A landscape with many valleys, sampled at points; each row gives a point and its height.
A ball rolls from a point to whichever of its 2 nearest points has the largest drop for the distance, and stops where none of them is lower. Distance is the straight distance between rows; heights are no part of it.
Z_242: [ 18   2  12  -2  -8 -22  -4   4  -9  -4  -1 -11  10 -24  -2 -23  10  13
 -12  -3  10]  height 2.48
Z_44: [  7 -14   8   5  -8  13  18  -6   7  -2   7   6 -19   7  -4  34 -37 -18
  29   3  -5]  height 5.80
Z_968: [ -2   6  -4   8 -14 -13 -37  18   3  14  -2 -16  44 -15  11  -8  17  27
 -11  -6   7]  height 4.25
Z_57: [-38  15 -27  15   6  23  -2  11   6   9  -3 -11  10  -3  12 -19  22  14
  -1   3  -8]  height 4.20
Z_956: [-29  -2 -27   3  28  12 -15  -1 -11   7  -5  -6 -13  14   0  -1  18  12
  -8 -21  13]  height 4.38
Z_508: [  7  -4  11   4   9 -13   9  -7 -16  -2  -4 -13 -22 -21   2 -36  16  10
 -18 -15   9]  height 1.67
Z_327: [ 14   5   1  15 -32   9  18  -3   5  17  -6   8  -9 -37  -9 -36 -13  13
  23  14  10]  height 5.42
Z_464: [  9  -6  32 -24  -3 -13  10   8  -3  -8   0  11  -1  27  15  16 -20 -24
 -16  17 -19]  height 4.14
Z_594: [-12 -17  -7   8  -6  10  14   0  -5   1  -7 -11 -34  -3  -4   3  -6   4
   7 -19  23]  height 3.64
Z_570: [-13   4  -9  -7 -29   4   8  -1  15  16   8   6  12  20   1  31 -22 -13
  36  17  -6]  height 5.61
Z_365: [ 16   6  -7  -1  13  -7 -13  -2   1 -10   3  -1  24   8 -11  18   9  -2
  -9  -1  -1]  height 3.51
Z_550: [ 13  28  -8   8  13  -3 -23  -4   8  -7   7  -5  49 -16  -5   0  25  -1
  -7  12 -19]  height 2.15
Z_854: [ 26  -2   9  17 -30   0  13  -6   1  11   2   0  -9 -43 -14 -13 -16   7
  30   7  12]  height 5.28
Z_5: [  7  -7   1   9  18  19  17 -15   6 -11   0  -1 -30  -9  -9  -5  -6  -9
  13 -14  -3]  height 3.07
Z_802: [-10  -9  -7  -3  33   6  -7  -6 -16  -3  -9   7 -26  22   1  13  14  -3
 -13 -19   9]  height 5.99
Z_917: [-10  -9  -1   0 -54 -13  -7  19  -6  15   0  -5  18  -1   2  22  -7  19
  20   0  21]  height 5.73
Z_953: [-30   3 -21  -6   7  22  18  -6  15   5   1   1 -17  30   5   7 -16 -16
  21   2  -9]  height 2.51
Z_202: [ -1   4  -1   8 -44   9  14   4   7  17  -3  13  -2 -23  -7 -21 -11  12
  26  19   8]  height 5.54
Z_376: [-19   2 -19  -9  22  10  -4  -3   2   1   1   1   1  36   1  21  -2 -13
  -2  -2  -4]  height 5.44
Z_566: [-10   2 -21   8 -18   9   8   2   6   6  -4 -11  -3 -11  -7  -2   2  13
  18  -4  10]  height 4.65
Z_341: [ 13  -7  19 -21  11 -19  -9  14 -10  -6   1  12  14  30  12  21  -6 -11
 -27   6 -11]  height 3.23
Z_313: [ -8   9 -13  17 -27  -1 -26  12   3  17  -6 -17  44 -20  11  -4  19  24
   3   2  -1]  height 4.46
Z_777: [  9   6  -1  -5   9 -15 -36  11   5   1   6   0  47  12   4  17  10   7
 -17   2  -4]  height 4.37
Z_345: [-15 -18   7   7 -26   9  24   6   1   0  -3  -3 -38 -10   2   0 -24   4
  16  -8  16]  height 3.14
Z_219: [  7  13   5 -16 -10 -12  -3   1   9   1   9  10  32  17   3  18 -10 -13
   7  23 -16]  height 2.00
Z_21: [ 31  -2  -6  23 -34  -9   5  -8   0  17  -2 -15   3 -40 -16  -5   1  11
  30   3  15]  height 5.10
Z_714: [ 13  -7   5  12  21  10  16 -18  -5  -6  -6 -11 -37 -19  -9 -19   7  -2
   0 -21   4]  height 2.63
Z_385: [  0  -5  -2   0 -31 -14  -9  12  -5   6   3  -4  18   2  -2  28  -4  12
  11  -3  17]  height 5.46
Z_301: [  2  -6   9  -8 -12 -14  -2  10  -6  -6   4   1   8   7   0  14  -6   3
  -5  -1  10]  height 5.08
Z_767: [-11  -7  -4  -3  12  -8 -23  13 -12   5  -1  -5   6   8   5  -2  11  17
 -18 -16  18]  height 2.47
Z_650: [ 16  -6   0  13  25  -5   6 -17 -17  -2  -9 -18 -29 -18  -7 -23  21   5
 -15 -23  14]  height 2.17
Z_648: [  4  28  -7   1   3   1 -14  -6  14  -4   8   7  43  -6   0  -2  12 -11
   2  25 -24]  height 1.68
Z_440: [  9   1   9 -21   0 -16  -8  11  -1  -1   4   7  28  30   7  25 -10  -9
  -9  13 -10]  height 2.18
Z_6: [-10  -6  29 -24  -1 -21  -5  15  -8  -7   8  13   8  12  19 -21  -1   3
 -23   4  -9]  height 3.27
Z_622: [ 16 -10   3  -4   4  -8  -3   6  -7  -7  -2   5   3  21  -3  43 -10 -13
  -8   3   5]  height 6.20
Z_350: [-17  -8   8  -3  10  -9   3   2 -21   6  -5  -7 -24  -6  10 -32  16  19
 -20 -23  12]  height 1.01
Z_911: [-18  -6 -15 -10  35   6 -14  -2 -11   2  -5   9 -10  39   6  20   8  -6
 -11  -9   2]  height 5.74
Z_636: [ 16   2  35 -15   4 -21   2   1 -11 -14   2   9   1 -17   5 -35  10   2
 -26   5  -7]  height 2.99
Z_479: [  6 -14  18   2  13   5   7  -5  -7 -13  -5   4 -36   9  -2  13  -4 -13
 -15 -12  -2]  height 4.79
Z_462: [  4   2 -10   4 -21   7   6  -8  16   8  10   6  10   3 -10  27 -15 -11
  37  12  -4]  height 5.24
Z_498: [ 39   2  20   6   4   6  10 -16  10 -12   9  20   1 -16 -13  10 -24 -20
  20  16 -19]  height 6.35
Z_826: [-26   2  -7  -9  15   5   4  -2  -3  -1   2   4 -10  13   6 -18  12   4
  -9  -9  -6]  height 2.14
Z_253: [-18 -11 -18   5  13   9  -2   0 -15   4 -10  -9 -28   6  -4   3   9  10
  -4 -25  24]  height 4.04
Z_608: [ -3 -12   2  -5  12 -17 -46  24  -3  13  -3  -2  22  11  11   8  10  21
 -22 -12  24]  height 3.26
Z_257: [ -3  -2  12  -3 -39  -8  12  10   0   3   2   6  -2 -17   2 -10 -13   7
  14  10  13]  height 5.72
Z_369: [ 16 -12  13  15  -6  14  16  -9   2  -9   6   1 -25 -21 -10  13 -28  -7
  27  -4  -1]  height 4.03
Z_548: [-16   2   9 -17   2  -6   5   3   0  -6   5  12   1  10  11 -24   1  -1
  -9   6 -10]  height 2.73
Z_555: [  3  -1   5  -4   5   6  15  -8   8 -11   3   7 -14  -6  -4 -12  -5  -9
   8   2  -6]  height 3.49
Z_175: [-34  16 -25  11 -12  35  18  -1  23  14  -3  13  -4   2   4 -16  -9  -3
  25  27 -12]  height 3.52
Z_949: [ 14  15 -16  10  37   1  -8 -19  -1  -5  -1 -15   8 -19 -15 -23  33   3
 -15 -11  -7]  height 3.00
Z_782: [  9  11  17 -11  -4 -10   5  -2  -4  -7   1  13   3 -26   1 -53   7   3
 -13  11  -4]  height 2.66
Z_73: [-23 -13  11  -6 -34   2  23  11   3   2   2   8 -23   5  10   3 -28  -4
  17   7   9]  height 2.41
Z_231: [ 29  -7  21   3  -3 -29  -9   7 -19  -7  -2 -15   6 -20  -3  -7   8  11
 -26  -6  17]  height 1.92
Z_850: [ 21  -2  10  -6  -6  -2  11  -6  11  -2   7  11   8  11  -5  32 -23 -22
  16  15 -13]  height 5.22
Z_730: [-24  -5  -6  -3  14  -4 -13   8 -14  14  -3  -7  -9   2  10 -25  18  25
 -19 -22  13]  height 1.69
Z_891: [-34  15 -33  11  22  27   2  -4   9   3   1  -8   1   4   1 -10  22   0
   0  -1 -11]  height 3.98
Z_380: [-29  10 -15   0  -4  26  20  -3  16   4  -2  15 -16  -3   2 -36  -5  -1
  13  15 -10]  height 3.81
Z_737: [ 22   4  24   0  -1  -1  14 -10   0 -11  -1  14 -16 -33  -5 -44  -5  -6
  -4   6  -3]  height 2.31
Z_932: [-14   7 -26   6  25  21   4 -16   8  -3   0  -7 -11   4 -10  -5  13  -3
   4 -11  -5]  height 3.65
Z_689: [-37  10 -23  -6  18  13 -11   4   5   9   5  -2  11  35  14  10   3  -8
  -3   2 -12]  height 5.07
Z_720: [ 18   7   1   0  35 -13 -10 -13 -13  -4   0  -9   3 -13  -6 -28  31   9
 -27 -14  -3]  height 3.34
Z_226: [ 16 -15  20  -6  -5  -5   5   6  -4  -7  -5   7 -16  21   3  43 -26 -22
 -14   6  -6]  height 5.82
Z_638: [ 21   3  -1  -1  35 -13 -26  -1 -11  -4  -2  -6  16  -3  -9  -7  27  12
 -29 -13   2]  height 3.72
Z_190: [ 23 -10  15 -13  24 -12  -7   6 -14 -11  -5  15  -3  23   5  23   5 -15
 -33  -1 -14]  height 3.94
Z_307: [-18  -2  -4 -12  -3   9  17  -2  10   0   4   6 -11  23   7   7 -17 -15
  15   5  -4]  height 1.59
Z_824: [ 22  -4  12  -7  13 -16  -9   5  -9 -13   2   3  14   4  -3   8  10   1
 -22  -3  -1]  height 3.84
Z_52: [-38   8 -25   1 -10  26  19   0  19  10   0   3 -11  17   7  -2 -13  -5
  25  12  -9]  height 3.13
Z_833: [-12  -5  12 -11 -18   6  22   1   9   2   4  12 -16  15  10   9 -33 -18
  22  13  -3]  height 2.62
Z_117: [ -5   1 -18  10 -25  10   8  -3  13   9   2  -3   2  -8 -12  16  -7   4
  33   3   4]  height 4.92
Z_50: [  5  14  11 -12   2 -16 -17   7   4  -7   8   7  33  -8   6 -25  12   8
 -16  12 -14]  height 3.25
Z_203: [ 23  -4  26  -8  18 -18  -5  -1 -14 -15   1   2   0  -6  -1 -13  16   2
 -33  -6  -6]  height 3.39
Z_277: [ 13 -11  13  -6  25   1   2  -3 -11 -11  -7  12 -24  24   3  20   5 -18
 -23  -8 -10]  height 4.43
Z_544: [-15  -1  -1  -2   0  17  22  -6   9  -3  -1  10 -26  -9   0 -31  -7  -3
  11   2  -4]  height 3.82
Z_364: [ 25  -6  26  -1 -10  -6  13  -4   6 -13   5  12  -6 -14  -5  11 -21 -14
   5  12  -7]  height 6.12
Z_705: [-13  -7 -18   6  28  25  11 -18   4  -5  -3   1 -34  19  -8  12   0 -12
  11 -20   3]  height 6.36
Z_224: [  7 -17  20   3  -4   9  13  -3   1 -10   0   4 -33  12   2  30 -30 -21
   3   0  -7]  height 5.43
Z_530: [ 31  -8  30   4  -5 -21   3  -2 -12 -13  -3 -11 -13 -28  -7  -9   0   1
 -22  -3   8]  height 1.09
Z_438: [-21  -2  -6 -12 -37  -6   1  13   3  14   6   1  15  25  10  31 -20  -2
  21  10   5]  height 6.01
Z_176: [ 20  -7  33   3  -5  -8  12  -6  -7 -13  -2  -2 -28 -31  -2 -28  -6  -4
 -13   1   0]  height 1.86
Z_766: [  3   5 -30  30 -24  -4  -6   0  -4  19 -14 -34  11 -25   1 -14  18  29
  11  -4  16]  height 4.75
Z_91: [  8   8 -13   7  14   6   4 -13   6  -7  -1  -9  -3 -16 -15 -10  12   0
   3  -8   0]  height 3.21
Z_210: [-12  11 -13 -20  20   8  -3  -1   6   7   0  -2  17  45   6  29 -11 -21
   2   9 -15]  height 5.81
Z_627: [  1 -10  24 -15 -10 -14   5  12  -7 -10   3   7  -3  15   9  13 -15  -8
 -13   7  -1]  height 4.68
Z_859: [ 20   5 -17  21 -27 -12  -6  -5  -4  15  -7 -26  14 -29 -10  -4  13  19
  16  -4  16]  height 4.91
Z_22: [  7  11 -24   9  13   2 -28  -1   1  -1  -1  -7  31   8 -11  32  14   3
  -2  -4   6]  height 4.09
Z_65: [ 25   1  25 -19  -2  -6  13  -2   9  -5   3  14   7  16   4  20 -25 -29
   3  22 -21]  height 4.76
Z_194: [  1  -8 -19   9  19  17   6 -11   6  -6  -3  -2 -18  13 -15  27  -6 -11
  12 -14  10]  height 6.54
Z_805: [-21  11 -28  16  -6  16  -5   4   6   7  -5 -18  12  -8   0  -6  16  14
   6  -1   1]  height 4.40
Z_281: [-22  -9  -1  -7 -50  -9   6  18   0  11   3   3   6  11   9  19 -17   9
  20   7  14]  height 5.98
Z_559: [ -2  25  -5  -5 -16   0  -7  -4  15   8   9  13  39   5   4   9  -3 -16
  15  32 -23]  height 0.91
Z_182: [-39   4 -30   4  29  15 -21   7  -1  11   1  -2   4  25   9   8  14   6
  -8 -11   2]  height 4.71
Z_772: [ -4 -15   2  13  -8  21  23  -5   5  -4   1  -1 -39 -15  -4   2 -26  -2
  29  -9   6]  height 3.60
Z_417: [ -6   0   3  -5   1 -14 -38  21   6   9   4  -4  38   6  11  -3  12  19
 -20  -6   5]  height 3.85
Z_937: [ 18   4   2  -6  27 -17 -37   9  -1  -3   5   2  37   6  -1   3  20  10
 -30  -5  -4]  height 4.21
Z_880: [ 21  22  -6   5  24  -7 -17  -9   3  -9   3 -12  32 -20 -10 -18  29   5
 -18   1 -12]  height 2.59
Z_954: [ 13  -1  22  -4 -29  -9  10   1   5  -4   7  16   3 -16  -2  -3 -18  -7
  12  17   1]  height 5.91
Z_427: [-19  -6  -5  -1  28  16  11 -16  -7  -3  -6   5 -39  17   0  -2  12  -7
  -5 -24   1]  height 6.18
Z_353: [ -7  10 -26  33 -29   7 -13   4  -2  23 -18 -28  31 -29   9 -11  24  30
  12   7   5]  height 4.62
Z_521: [-3  3 -9 -2 14  0 -4 -4 -2 -5  1 -5  3  1 -6 -7 15  6 -8 -9  3]  height 2.77
Z_659: [  4 -15  21   4  -4   6  15  -3  -1 -12  -1   0 -35  -6  -3   5 -17  -9
  -1  -7   1]  height 5.09
Z_601: [  6  17   3  -5   5  -8  -5  -2   2  -6   3   1  17 -21  -1 -39  16   7
 -12   9  -8]  height 2.94

Where does a ball stop that starts at each point below?
Z_766 | Z_350
Z_544 | Z_350
Z_689 | Z_73
Z_281 | Z_464
Z_805 | Z_826
Z_638 | Z_559
Z_954 | Z_350
Z_659 | Z_559
Z_777 | Z_350

Call two points neighbours if one is among the 2 nearest of the other. Go from one point of each pair to the other, from neighbour to neighbour, staying as low as possible. Name the highest point that can't be avoided.
Z_73 / Z_307 | Z_833
Z_73 / Z_350 | Z_544
Z_826 / Z_464 | Z_627
Z_365 / Z_530 | Z_824
